Points, in no order, along strands that fork and pass close to each other.
Points whose rows are less than 65.8 apart are linked; no others are. Some points are linked to none.
zeri: [11 -29 -4 8 3 -31 1 -9 -8 10 40 -59 23 24 5 -7 9 4 -10 12 -11]
zodad: [-7 9 3 17 8 -2 28 12 11 12 7 -22 6 -10 -5 -54 12 -2 -36 8 1]
savis: [5 -21 18 31 -6 -37 -3 15 10 9 8 -20 9 8 27 12 9 -3 -21 -16 12]
fad: [2 -29 -12 -18 0 13 -13 -19 -28 -29 -14 -24 10 -20 -34 18 -12 -5 39 -9 -11]
Toli: [-4 10 6 33 7 -15 18 12 10 -5 -3 26 -22 -31 -4 20 -1 -5 -5 -11 41]
divi: [0 8 36 -7 -21 -5 -12 8 -6 -17 -29 42 -23 8 20 -7 -6 -3 -19 -17 -9]
viza: [-2 20 -6 -35 15 -14 -2 29 3 27 22 39 -20 -21 2 29 -4 22 50 25 7]
vul: [17 14 14 26 -30 -24 36 0 16 14 10 22 -25 -20 -17 -42 -30 -10 -18 11 -6]
Fuf: [13 -1 -11 27 -26 23 0 -11 10 -4 -18 14 -8 0 -5 22 -14 -13 -15 -10 5]
lino: [-12 18 -37 -33 18 39 8 -18 19 -16 -9 12 -15 -21 18 18 0 21 -60 -1 -8]
fupup: [-25 32 -7 25 24 37 5 13 29 -1 -13 9 13 12 12 14 38 6 -19 -11 52]
Pofir: [-10 -12 -38 -1 45 5 -4 -4 -12 2 19 -37 8 10 -28 30 31 12 71 1 18]
busub: [-18 24 0 -9 42 -13 17 24 13 27 29 -11 7 -28 -7 -43 31 10 3 6 27]
gota: [19 -30 12 13 -40 9 -31 -26 -17 -13 -16 -11 14 28 13 5 -21 -11 17 -6 -43]
Mutar: [-8 26 9 -13 21 5 -15 16 5 21 21 -3 22 35 9 -29 39 17 12 18 -4]
bip: [13 4 3 -52 -27 8 -29 -21 -18 -8 -20 26 -19 1 0 4 -31 4 15 16 -31]
pud: [-2 -4 -15 -16 8 -16 9 -14 9 11 24 -6 -13 -24 -1 10 -10 14 -42 11 -12]
Mus: [-25 -7 9 -17 27 -3 -16 8 -20 -19 -21 -4 9 -2 -22 2 24 -3 48 -18 15]
namot: [-4 13 16 26 4 17 8 15 15 2 -14 -3 11 19 12 -35 18 7 -46 5 8]
nul: [-1 -22 10 -1 -2 13 -17 -23 -12 -18 -29 -20 13 16 6 -4 5 -16 -25 -16 -30]
kifez: [34 -2 5 40 -51 33 -4 -3 -13 -4 -27 17 20 33 -4 25 -19 -16 22 -4 -5]
tafes: [13 9 0 20 -13 26 7 12 4 26 24 -11 27 40 -16 -30 18 -8 31 28 -18]
sifo: [7 -27 -1 2 -8 -25 -9 -8 0 -3 14 -37 -1 10 25 6 -2 9 -25 -1 -9]
beki: [11 26 -11 18 -20 38 17 2 17 22 6 19 -11 28 1 -11 8 3 -41 30 -6]
Daki: [-8 -12 32 12 6 -34 0 20 7 -27 -23 9 -14 -27 17 -9 -1 -15 -32 -48 29]
vig: [-24 24 1 -3 9 33 21 -4 20 -6 -17 -5 4 -3 15 -39 18 7 -63 15 -4]
mepi: [12 -22 35 40 -8 -3 -7 17 -14 -4 -22 -2 21 23 6 -22 0 -21 32 -20 -4]
zusor: [-3 2 -29 12 10 9 4 -16 1 -2 24 -21 8 8 3 33 7 5 -30 -7 10]
Vil: [-2 -2 10 -21 3 25 -20 -2 -10 -2 -11 -4 19 28 -14 -7 21 3 18 -10 -11]
masum: [7 -18 -21 -23 17 -23 7 5 -19 29 36 -29 2 -17 -35 -1 -9 15 71 19 -4]
pibi: [22 -29 34 51 -26 -19 -18 16 -17 -12 -17 -23 14 26 32 0 11 -28 5 -27 -11]
pib: [-1 4 -12 -6 -6 25 -5 -24 0 -5 -2 -20 21 27 13 -4 6 2 -45 0 -32]
Bor: [-18 0 -10 12 6 21 18 -20 10 -8 -10 -20 7 7 10 -9 10 16 -72 9 -8]
rup: [-1 32 30 -13 -25 32 -8 4 5 -7 -26 41 -11 30 20 -17 4 -9 -17 2 -18]
zul: [-29 4 1 30 18 -10 23 10 13 -10 -12 7 -15 -40 -25 24 -7 -2 27 -15 58]
kozo: [-5 -17 1 47 -14 -34 13 23 25 -9 -1 -13 1 -3 26 9 11 7 -30 -18 47]
dulo: [17 2 -24 25 -20 -19 22 6 5 31 33 6 -1 -11 -23 7 -13 0 33 36 8]
bisob: [13 -5 25 36 -20 3 -19 21 -9 1 -11 -9 14 44 38 14 17 -13 -1 -13 -4]
Kula: [21 -11 -21 13 -18 19 13 -10 -1 -11 -20 4 -7 -19 -33 32 -29 -4 13 5 -2]
zivi: [-2 -15 23 9 -10 -6 16 -18 8 -24 -17 4 -15 -31 -5 -28 -19 -23 -42 -14 -19]
redu: [7 -13 -13 -6 7 9 -14 -12 -7 -20 3 -14 -2 19 23 47 16 11 -24 -20 -3]
vev: [2 -2 -6 -52 11 -17 -13 4 5 -1 2 30 -31 -27 13 30 -21 16 -10 3 -9]
lalum: [7 14 1 -12 14 -14 -18 29 -1 22 28 -5 9 17 -5 -10 20 8 42 17 3]
bur: [0 -19 3 -1 -4 22 3 -31 -8 -44 -31 -26 11 -5 -13 -4 -13 -27 -30 -35 -18]
Toset: [24 11 -30 17 -31 0 6 5 16 21 31 36 -15 10 16 28 -20 15 -24 37 1]
sen: [15 -19 35 -10 -30 -30 -21 -27 -12 -11 -23 1 -6 4 4 -36 -30 -17 11 -5 -35]
sugoz: [-6 16 -4 -44 32 8 -16 4 11 -1 -6 19 -15 -14 11 2 -1 8 -9 -5 -4]
zes: [-26 19 -27 -20 32 27 3 -11 22 -6 1 7 -1 -15 11 31 12 15 -28 -6 19]
dur: [-13 -4 -27 -32 15 1 -34 -8 -5 -8 11 -18 7 38 31 40 19 29 -14 -11 -3]
Gutep: [-35 25 27 16 21 31 0 26 15 -10 -25 18 2 -8 2 14 27 -8 3 -22 50]
Supit: [12 17 -42 14 -11 7 20 0 22 13 29 21 -10 -11 -7 44 -14 22 -16 21 13]
daliz: [-4 20 -15 -14 14 13 0 17 0 5 1 21 -6 -3 -10 39 6 10 10 4 25]
modip: [-10 -17 -9 -29 16 5 -35 -29 -16 -34 -24 -22 -1 5 14 41 9 2 -15 -38 -7]
setub: [22 -12 1 11 -37 35 -18 -14 -21 -20 -20 -1 19 33 6 36 -8 -9 8 -9 -21]
Zipa: [-4 38 -13 17 4 -14 29 36 23 32 19 26 -8 -13 -2 -25 4 16 -7 25 28]
feku: [-11 27 -16 -40 30 13 -8 28 1 22 19 31 -15 3 5 21 12 28 19 12 20]
Geb: [-1 9 5 -21 15 -41 -15 30 -4 9 10 36 -29 -26 4 30 -6 10 30 -6 23]
Tegor: [12 -8 4 35 -24 -30 12 16 10 15 14 25 -18 0 21 1 -20 1 -24 0 16]
baziv: [2 3 -14 -3 12 -10 -1 0 -7 34 43 -33 25 27 -13 -13 18 1 44 11 -9]
gona: [-5 -2 -14 -21 23 -21 17 1 -1 27 25 -19 3 -25 -24 -23 8 5 35 23 4]
fatu: [-4 -4 -17 -9 3 13 -19 -17 4 11 20 -21 8 36 33 -3 9 33 -39 16 -26]
regu: [-34 -6 0 -10 45 0 -5 -12 6 -21 -17 -18 -3 -34 2 27 21 6 5 -29 46]
zegen: [0 4 -7 61 -18 -6 28 17 14 -7 0 11 -7 -13 5 23 -2 0 -30 -23 51]
bala: [13 -10 0 9 -19 -27 14 6 -16 5 -2 20 -11 -30 -33 -12 -30 -7 36 5 3]
tik: [-6 -2 34 24 -7 13 -5 21 -14 -22 -35 1 22 6 -7 -20 13 -27 40 -3 17]
duvo: [8 -52 20 -10 -4 -58 -2 -22 -26 -3 7 -44 -2 -12 -1 -17 -23 -8 9 -12 -31]
tis: [7 4 5 44 -25 18 26 7 -9 -2 -17 -7 20 -3 -36 -14 -6 -37 28 6 13]
lol: [-33 -20 6 -17 56 -5 -8 -9 -10 -18 -14 -29 8 -14 -12 6 28 0 33 -33 31]
livet: [29 31 -23 29 -37 19 25 4 19 32 10 34 -12 6 -11 10 -9 1 -14 34 -10]
mevas: [-12 -3 -33 -33 15 -1 -34 -5 7 0 24 -24 -2 21 28 22 19 50 -51 3 -11]
Muza: [-14 10 20 -25 26 -35 -5 36 -4 8 4 18 -9 -8 20 -10 4 24 -17 -3 9]
nefe: [3 16 -52 18 -11 29 33 -18 10 9 8 9 -1 -15 -16 32 -15 0 0 21 2]
kob: [-18 23 20 23 3 16 -1 26 -4 -12 -31 15 16 18 7 -2 31 -24 13 -17 28]
fidez: [4 15 15 11 -6 20 -14 28 -2 18 14 1 16 59 12 -25 27 -1 22 15 -14]
gov: [-5 -35 -18 -27 7 4 -24 -34 -28 -29 -10 -31 7 2 -1 40 -7 8 16 -6 -13]
kav: [-13 13 0 -39 17 14 -11 -6 8 -15 -11 16 -20 -13 25 6 11 15 -57 -5 -15]
dinag: [15 32 2 33 -11 -9 40 19 19 28 19 30 -14 -26 -19 -23 -17 -3 8 16 5]
Vidil: [4 -28 12 3 -1 4 -3 -20 -16 -12 3 -39 26 7 -26 -25 2 -23 24 3 -23]
Ros: [14 -29 -6 2 -25 -5 -8 -23 -12 3 5 -22 29 26 -1 -12 -5 -10 16 12 -36]
fugit: [-8 25 -8 7 21 34 27 1 17 -4 2 9 0 -15 -11 21 7 4 -12 -3 23]
Leri: [-1 -15 13 16 -12 11 -30 0 -14 -20 -12 -6 20 36 26 9 11 -10 -18 -32 -13]
zit: [-11 -10 1 8 7 22 20 -32 9 -29 -20 -12 2 -22 0 -23 -9 -27 -56 -25 -12]
nadu: [-7 -12 -1 26 12 10 0 -7 -1 -19 -17 -28 16 7 1 15 17 -16 1 -24 12]
nitid: [12 26 -13 -45 -19 11 -17 -8 6 14 -6 42 -24 13 23 9 -18 10 10 24 -29]
rak: [10 21 -6 -59 -1 -7 -14 15 7 24 3 53 -40 -11 30 9 -25 31 3 12 -11]
lalep: [12 4 19 24 -17 9 -5 6 2 -14 -33 32 -12 5 19 12 -7 -4 -36 -23 13]
vav: [1 9 16 -2 -7 -8 36 -3 20 11 2 9 -15 -24 -19 -62 -20 -14 -19 29 -11]
Dor: [18 -1 -2 -20 -17 28 -30 -25 -19 -13 -23 22 2 29 16 44 -12 -1 14 -4 -18]
Koz: [0 1 -14 31 5 10 2 5 12 9 7 -3 -2 -2 15 17 20 21 -42 -1 30]
fonil: [3 36 14 5 -20 33 -4 17 4 7 -6 20 9 42 14 -32 15 -7 -5 17 -19]
Dut: [-1 -3 6 14 0 14 0 7 1 4 7 -28 29 15 -22 -42 10 -19 32 12 -7]
sabo: [14 -15 9 -32 -16 -13 -24 -32 -13 -9 1 1 -6 6 8 -9 -30 -5 9 11 -37]
bobe: [-30 -7 -1 21 17 10 11 -8 11 -20 -20 -9 3 -20 -8 36 6 -6 1 -27 61]
Ruga: [-11 -20 -29 15 32 10 -9 -9 -11 -16 -10 -22 6 0 -25 54 26 -5 58 -11 28]
Peme: [-19 -14 12 -21 13 -16 -19 6 -16 -22 -25 8 -6 -7 6 16 5 -13 17 -25 8]
gukor: [11 0 -35 20 -15 40 26 -17 -7 -7 -8 -9 15 -7 -41 24 -6 -6 22 17 5]
ladeb: [-7 25 24 -19 -3 -11 -12 34 -2 -5 -4 44 -19 -4 29 -10 -5 11 -26 -3 4]
bogi: [17 -4 29 -19 -26 -26 9 -16 -12 15 12 -6 -10 -16 -23 -52 -41 -9 30 22 -38]
Lafa: [-1 18 -6 -46 -7 56 -27 -10 -3 -16 -27 28 4 14 5 29 -1 0 3 -1 -20]
Rab: [-16 -3 21 -13 4 0 24 -8 -3 -11 -14 -1 -3 -28 -17 -68 -15 -17 -39 2 -17]
kedo: [20 0 18 -3 -28 -39 7 -17 5 26 43 -1 -20 4 -2 -44 -38 9 18 36 -38]
Foti: [-16 25 -20 -13 27 -16 21 34 21 35 36 11 0 -29 -5 -8 13 24 5 28 25]
Turi: [3 -21 6 -17 11 -31 13 -8 -6 18 8 -18 -3 -29 -36 -23 -11 -21 11 8 5]
gugul: [17 21 -10 -1 -21 -16 10 -1 10 26 28 42 -20 -24 1 -13 -30 16 5 27 -20]
bab: [12 -14 -22 22 11 -19 8 -1 1 22 43 -45 15 13 -17 6 10 -2 18 14 -14]
noz: [2 -19 -14 5 1 26 2 -18 -27 -25 -25 -22 19 -2 -25 40 3 5 47 -13 13]
vado: [-17 8 17 -22 33 -35 -1 25 -2 10 13 -3 -7 -23 -1 -33 18 -3 3 -1 11]
fug: [23 27 -4 -13 -23 -35 16 -12 20 43 47 22 -16 -3 6 -39 -21 27 14 40 -27]
muze: [5 -11 40 -1 -23 -12 0 3 -5 -8 -12 5 -1 11 -2 -48 -3 -20 15 0 -27]
Saf: [-8 -22 12 -19 20 -40 14 -9 -2 -4 13 -31 -6 -37 -15 -32 -18 -16 -20 -11 -15]
lov: [-3 -20 25 -14 -3 -26 -26 5 -9 -28 -34 10 -19 -17 26 9 -5 -15 -15 -48 14]
leror: [6 -1 26 -12 -15 -6 5 4 -10 -1 -7 7 7 -7 -30 -49 -21 -17 43 12 -18]
Finat: [4 -14 -37 -5 26 -30 -10 1 -17 25 36 -25 10 11 -23 29 6 15 70 10 14]
novuv: [-8 -51 17 -13 16 -31 -4 -23 -16 -17 -1 -36 0 -35 -10 -20 -18 -27 2 -29 -14]

A fork is a point with three links. Follow the links from the first point to the second and name the forks in between, in order.
vav / Koz -> nul > pib > redu
Pofir / fupup -> redu > pib > nul
vig / lalep -> pib > nul > divi
tafes / noz -> fidez > divi > nul > pib > redu
nefe / bobe -> divi > fidez
Mutar / fupup -> fidez > divi > nul
bisob / Vidil -> nul > divi > fidez

A fork is a point with three links, a tip a point with one. Leave the first point through the second and follow the links. Name the first fork or tip that comes.
daliz / fugit -> gugul
bobe / zul -> fidez
modip / gov -> duvo
busub / Foti -> nul
